A landscape with many valleys, sampled at points; each row gives a point and its height.
From any point a ball rolls to the lowest of the 2 points nearest to it. It stops when none of these is lower. Distance is the straight distance between rows; heights are no part of it.
q260: [ 75 124 147 184 153 135 168 167  75 110 107 140 183 149 183 101  71 156
 140 137 119 134 122 111 108 112  84 114]  height 400
q257: [ 73 170 146 105 128 121 130 126 143 126 120 171 133 146 184 148 105 118
  94  93 161 120 103  93  97 120 159 102]  height 457
q109: [139 118 150 129 139  90 137 154 144 121 147 115 102 172 189 119 115 170
  78 106 133 114 178 113  51 180  93 131]  height 163
q315: [151 132 145  87 143 114 124 119 153 136 137 125  85 108 141 154 137 145
  93 117 146 112 156 163  97 181 136 126]  height 240
q35: [163 118 130 142 129 193 127 148  96  99 139  43 122 114 121  84 135  96
 218 133 128 123 134 109 213  95 143 138]  height 464
q806: [121  90 142 158  95 130  86 177  99 121 138  70 115 151 133  87 183 162
 118 177 123 151 172 162 153 143 145 119]  height 183
q400: [128 150 107 140 170 112 124 102 181 145  96 127 101 132  90 141 139 123
 143  96  99 133 108 127 135  93 107 161]  height 293
q623: [ 99 134 145 174 128 120 102 165 109 155 129  87 114 146 161 111  94 193
 133 156 124 147 133  95 103 127  85 162]  height 339
q759: [ 65 129 159 149  67 172 128 134  79 144 103 114 164  93 130  89 116 108
 134 161 151 148  94 114 139 116 166  65]  height 671
q785: [197  99 150  79  99 159 135 101 122 159 131 105 141 113  45 143 174  91
 151 165  92 158 176 153  90 124 148 161]  height 523
q878: [138 114  89 121 103 131  94 111 146 122 121 159  87 157 106 121 109 118
 117 133 131 133  94 135 128 102 136 133]  height 218
q220: [121  88 119 133 173 119 145 149  99 131 126  85 113 132 100 110 135 129
 154 104  92  83 131 219 161 192  90 133]  height 667
q872: [151 113 185  91  90 185 148 150 128 149 101 109 103  90  79 102 171  99
 121 156 115 167 132 144 100  54 147 155]  height 794
q442: [114 137  72 167 178 148 137 115  99 107 142 111 183 136 110 105 124 142
 192 109 111  66 151  97 169 134 129 122]  height 254
q925: [122 110  89  70 146 147 161 127 115 107 125 150 148 120 130 159 142 136
 117 136  96  84 135 181 204 144 217 115]  height 318
q746: [116 130 144 173 108 131 152 156 110 113 103 110 118 162 170 121 158 107
 157 135 106 189 122 115 142  81 172 130]  height 670
q69: [139 125 117  93 136 105 163  74 156 155 143 193 153 114 102 175  62 108
 132 118  95 116 109 115  99 143 100 152]  height 327
q283: [148 100 157 143 110 118 102 169  86 123 125  99 134 154 128 101  92 167
 126 164 128 131 152 131  83 132  82 159]  height 366
q338: [105 125 112 140 122 108  75 121 149 148 152 122  58 110 152 131 118 159
 114 123 177 113 106 145 162 161 118 148]  height 164
q439: [223 119 108  88 126 115  90  87 126 144 172 140 122 103 103 180 123 139
 117 161 102 125 175 148 111 185 143 163]  height 177
q70: [141  88 149 149  86  61  69 174 131 118 151  93  97 176 169 135 108 134
  70 145 140 146  99 172 146 114  67 111]  height 128
q622: [136  88 117 175 189 113 131 113 147 119 142 117  94 143 100 120 122 113
 152  98  96 116 128 180 134 170  72 125]  height 695
q279: [150 142 160 135 152 137 116 150 136 113 134 139  87 138 140 116 113 158
 133 115 152 184 137  86 122  92  87 130]  height 267
q875: [135 124 130 170 135 148 110 137  86 111 141 100 151 118 149 117 111 140
 198 155 153 159 148  84 145 108 139 141]  height 350
q523: [164 114 158 117 142 129 112 143 154 128 159 135  62 149 122 115 141 160
  79 123 128 161 138 127 103 107 102 107]  height 279
q465: [161 125  94 118 130 125  54 108 132 134 192 131  87 124 134 149 125 145
 143 137 168 111 143 130 182 157 141 161]  height 187
q179: [ 89 162 150 165 147 131 169 156 108 115 115 159 169 113 163 127 114 127
 123 102 156 126  99 105 134  90 126  55]  height 534
q93: [ 96 168 105 150 132 105 135 119 121  99 100 159 169 133 140 149 133  75
 119  93 170 102 107 139 106 165 137  77]  height 58
q388: [ 94 136 131 100 162 133 147 119 157 146 108 107  97 108 108 115 163 164
 116 104 116  88 163 157 119 174 148 149]  height 202
q57: [ 86 124 163 144 117 127 136 139 125 167 101 123 120 143 132 129 118 121
 126 132 117 155 120 141  89 135 132 133]  height 479
q152: [133 131  71 139 155 141  91  96 129 124 168 116 136 128 100 126 121 145
 187 123 142  88 150 103 172 144 147 146]  height 214
q869: [190 107 113  75 156 138 140 145 125 102 101 101 153 102  89 144 127 150
 137 119  98 103 139 154 166  97 145 187]  height 507
q689: [ 81 104 155 118  95 150 128  78 129 212 137 158 119 134  90 128 110 113
 126 145 109 146 112 125  92 127 143 122]  height 450
q600: [149 124  83 126 164 113 109  98 163 104 134 165  91 134  96 137 116 137
 114 112 125 110 107 133 175 114 134 141]  height 250
q752: [111 137 148 141 109 152 185 152 115 103  87 114 161 106 134 126 158  86
 156 120 109 146 109 104 126  62 186 139]  height 661
q50: [151 108 169 123  57 114  79 161 122 122 155 113 124 209 167 129 157 118
 103 159 138 178 148 123 110 108 113 129]  height 169
q742: [159 155 143 120 130  97 145 109 122 111 119 157 191 136 148 163  75  64
 166  95 154 132 111 113  73 138  70 142]  height 239
q60: [136 145  69  74 142 123 152 102 129 126 116 181 148  98 146 193 137 136
 101 129  94  95 118 149 173 168 216 123]  height 414
q735: [144 143 157  66 145 118 171 106 163 137 134 179 119 133 146 160 111 129
  86 111 131 123 141 114  64 170 137 124]  height 274
q566: [107 177  66 141 135 128  98 120 137 103  96 118 130 136 132 126 165 103
 144  85 170  95 125 138 156 158 148 103]  height 122
q679: [119 131 171 144 152 143 183 152  95 125 106 146 177 133 159 118  82 148
 154 133 115 145 164  95  58 126  82 128]  height 357
q662: [115 157 147 133 135 139 165 133 120 117  73 143 165 109 124 155 119  93
 141  92 140 142 101 112 114  80 156  99]  height 591
q687: [173 118  92 106 105  99 113  82 144 138 133 145 160 135 103 163  68  97
 133 145 116 116 110 128  85 149 102 172]  height 277
q650: [189  89 109 143 134  85 103  95 119 149 173 114 137 115 106 173  79 139
 152 147 115 110 144 137 115 160 119 171]  height 224
q41: [ 88 146 144 196 119 141 157 179  71  89 111 124 176 135 190  93  89 126
 130 131 146 169 110  87 155 106 109  60]  height 469
q534: [153 115 120 150  97 147 132 165 116  81 124  86 117 145 152 108 176 121
 155 154 114 152 124 140 181  90 191 128]  height 610
q431: [131  95 138 165 116  74  98 168 132 116 147  89  92 161 186 121 100 178
  76 138 130 122 131 157 124 151  56 126]  height 85
q704: [126 128 139 138 122  71 138 164 132 113 124 110 103 140 170 118  87 159
  87 125 150  88 148 162  72 189  73 136]  height 131
q42: [144 102 140 182 119 156 115 132  83 123 147  56 103 107 120  99 127 124
 208 149 129 156 124  94 186  86 125 148]  height 405
q578: [ 77 102 156 128  80 172 127 112 124 151 137 137 120 134 144  92 119 109
 126 153 138 189  96 116 143 103 154  73]  height 627
q170: [140 121 186 142  77 118  83 180 109 126 139  76 120 152 171 122 186 156
  94 174 124 193 168 127 125 105 119 110]  height 127
q12: [168  96 128 102  91 118  94 109 108 168 184 146 108 116 129 181 147 132
 122 180 120 147 162 160 135 172 171 145]  height 140
q386: [ 80 147 115 180 130 138 146  96 112 168 120 150 173 115  65 107 137 103
 133 116  96  95 101  70 105  60 117 115]  height 388
q87: [136  69  96  91 184 106 165 140  92 101 117  65 175 139  94 115 204 109
 151 102  43  89 143 156 167 145 115 206]  height 598
q254: [143 135  57  90 115 114 111  81 140 148 125 167 140 100 109 173 140 122
 109 152 101 100 121 138 140 167 193 150]  height 474
q206: [119 118 150 158 124 128  76 153  96 139 154 104 112 115 157 137  91 178
 149 152 158 157 135 100 159 131 124 140]  height 306
q525: [122 149 143 154 188 118 165 162 134 100 112 153 105 157 155 117 132 170
 131  90 115 167 132 102 120 119 107 116]  height 232
q62: [ 92 174 137 105 136 118 118 100 155 147 123 176 112  84 146 164 105 117
 111  92 177 125  89 123 129 128 150 105]  height 482
q359: [ 78 169 108  88 105 163  94  98 153 152 120 163 120  78 108 136 142  96
 121 117 183 101 112 133 204 141 193  92]  height 552
q205: [149 119 106 116  88 119  88 132 126 138 136 135  95 124 115 144 152 164
 107 192 116 124 136 150 159 135 176 154]  height 182
q193: [140 113 141  95  89 153 148  76 134 169 130 134 135 109  66 149 138  73
 146 150  99 165 123 138  98 121 168 147]  height 486
q191: [ 84 161 116 161 151 117 129 103 171 177  93 127 105 104  97 117 115 153
 118 102 114 102 111  81  87  96  86 163]  height 330
q593: [123 135 157  96 145 113 188 131 141 126 103 159 179 150 162 158  99 130
 119 106 120 128 135 110  50 141 120 124]  height 311
q356: [135 113 107 114 164 131 186  76 126 137 132 173 172  88  68 150  94 113
 144 124  76 105  96 105 115  98 122 145]  height 389
q956: [ 87 184 131 219 162  77 179 141 122 123 131 162 188 130 168 139  88 128
 129 111 119  69 118 102 114 145  54  79]  height 372
q877: [204 125  93  79 145 126 134 147 127  57 125 122 146 124 119 143 133 150
 139 122 136 114 142 130 143 105 162 150]  height 449
q801: [106 106 152 111  69 168 137 133  84 127 118 107 157  86 115 102 108 112
 148 195 150 142 124 134 130 108 183 131]  height 722
q529: [ 85 175 118 155 169 130 151  92 148 168 123 158 153  93  88 135 131 149
 108 110 110  82 120  72  88 105 124 121]  height 356
q146: [163 133 151  79  97 163 143 142 149 103 102 149 110  99 117 143 144  84
 133 125 161 181 103 153 151  73 176 117]  height 844
q675: [159 118 113 137  84 118  63 120 142 117 164 139  89 177 128 106 154 114
 117 156 148 158 120 120 109 114 118 142]  height 194
q305: [ 97 118 160 113  86 160 110 104 162 148 151 159  78 111 135 129 142  94
 131 133 165 199  87 139 163 111 161  90]  height 597
q18: [133 172 113 117 141 135 131 118 150  90 121 180 127 151 146 123 115 102
 119  92 165 155 113  84  81 118 131 113]  height 437
q143: [127  81  92 121 179 136 154 139 102 104 111  68 150 164  93  96 174 101
 168  87  68  84 136 203 165 165 103 156]  height 636
q899: [119 183 132 130 147  92 169 123 138 102  79 161 204 126 143 178 122  62
 140  69 151 138 117 130  90 162  80 107]  height 158
q700: [125 168 139 121 134  90 167  88 156 129 140 178 217 132 146 161  75  92
 147 116 137  62 124  82  71 156  58 119]  height 290
q946: [156  71 155 149 121  98  75 145 138 121 174 130  86 202 175 120 108 145
  73 135 110 164  98 123 149  92  65  96]  height 165
q218: [ 89 184  97  83 139 141 131 134 154 122  82 103 154 129 112 141 188 111
 154  73 142  85 152 159 177 150 176 116]  height 110
q446: [149  91 175  77  51 175 134 158  97 145 114 102 116  88  90 103 129 117
 106 199 129 148 120 169 127 103 148 137]  height 764
q841: [ 92 145 125 166 119 160 126 102 106 180 108 119 131 112  67  78 134  99
 154 142 113 138 129  89  83  97 120 140]  height 419
q74: [ 68 169 113  99 152 129 136 151 163 140  90  98 105 120 139 128 187 156
 122  90 141  85 156 169 167 170 169 133]  height 162
q630: [151 143 139 171 168  87 147 161 129 107 135 126  94 186 183 130 123 165
 125  91 118 155 154 120  88 157  69 129]  height 192
q97: [105 121 114 153 178  97 198  84 133 122 130 187 215 120 107 143 111 114
 123 120  61  75  90  98  96  96  91 131]  height 451
q579: [141 107 132 133 117 143  81 147 164 130 166 111  71 138 131  78 176 193
  65 161 138 174 124 120 159 113 114 111]  height 258
q826: [172 144 104 113 140 146 135 122 126  86 132 144 136 126 119 106 140 124
 155 116 156 151 136 105 128 112 163 124]  height 406
q294: [126  99 125 141 110 135  71 153 121 118 144  91  94 138 122  76 131 167
 107 163 153 123 153 161 154 185 120  99]  height 219
q249: [130 104 136 153 125  90  84 141 149 144 151  75  45 105 159 142 115 172
  68 137 149 101 122 177 149 147  88 134]  height 130
q953: [173  86  92  60 177 140 156 132 121 112 117  78 166 117  84 136 195 151
 134 105  53  87 161 136 161 117 122 207]  height 562
q543: [152 129 173  84  97 168 141 149 144 137 116 141  95 118 100 119 122 102
 106 128 151 203 117 119  98  73 138 117]  height 816
q475: [101 167 135  85 109 159  70  79 155 159 142 179  82  88 112 134 156 102
 131 118 187 174 129 121 165 121 169 113]  height 576
q515: [147  98 123  81 122 145 115 149 136 108 125 148 111 135 114 130 181 139
 106 155 137 119 140 176 184 139 202 122]  height 230
q314: [105 176 131 177 138  84 177 106 147 140 142 163 161 118 187 138  83 109
 125  89 155  66 140  99  62 176  46  96]  height 326
q895: [139 121  97 143 130 127  85 127 153 117 158 103  64 149 133  47 165 190
  76 130 150 133 149 128 126 165 102 115]  height 241
q505: [107 162  94 200 156  94 176 107 138 139 118 161 188 150 127 132  90 117
 127 101  98  60 109  75  82 103  68 116]  height 422
q929: [139 104 136 135  97 187 139 186  92  90 127  29 106 143 138  77 172  94
 174 150 112 141 131 156 212 107 159 115]  height 538
q190: [ 92 152 119  87 111 142 125  83 132 165 114 175 141  77 100 147 109 110
 107 139 164  91 106 140 134 161 161 100]  height 517

Where does a ball stop that starts at each point below?
q752 | q218
q543 | q826
q593 | q218
q305 | q826
q956 | q93
q841 | q170
q97 | q12
q746 | q206
q220 | q826
q279 | q431
q442 | q431

Call two points neighbours if one is among the 2 nearest of the other. Go from one point of each pair to the other, from neighbour to neighbour, staying as low as possible. Name the highest point that can't be avoided.
q218, q12 | q97
q431, q170 | q523
q431, q206 | q875
q93, q218 | q566
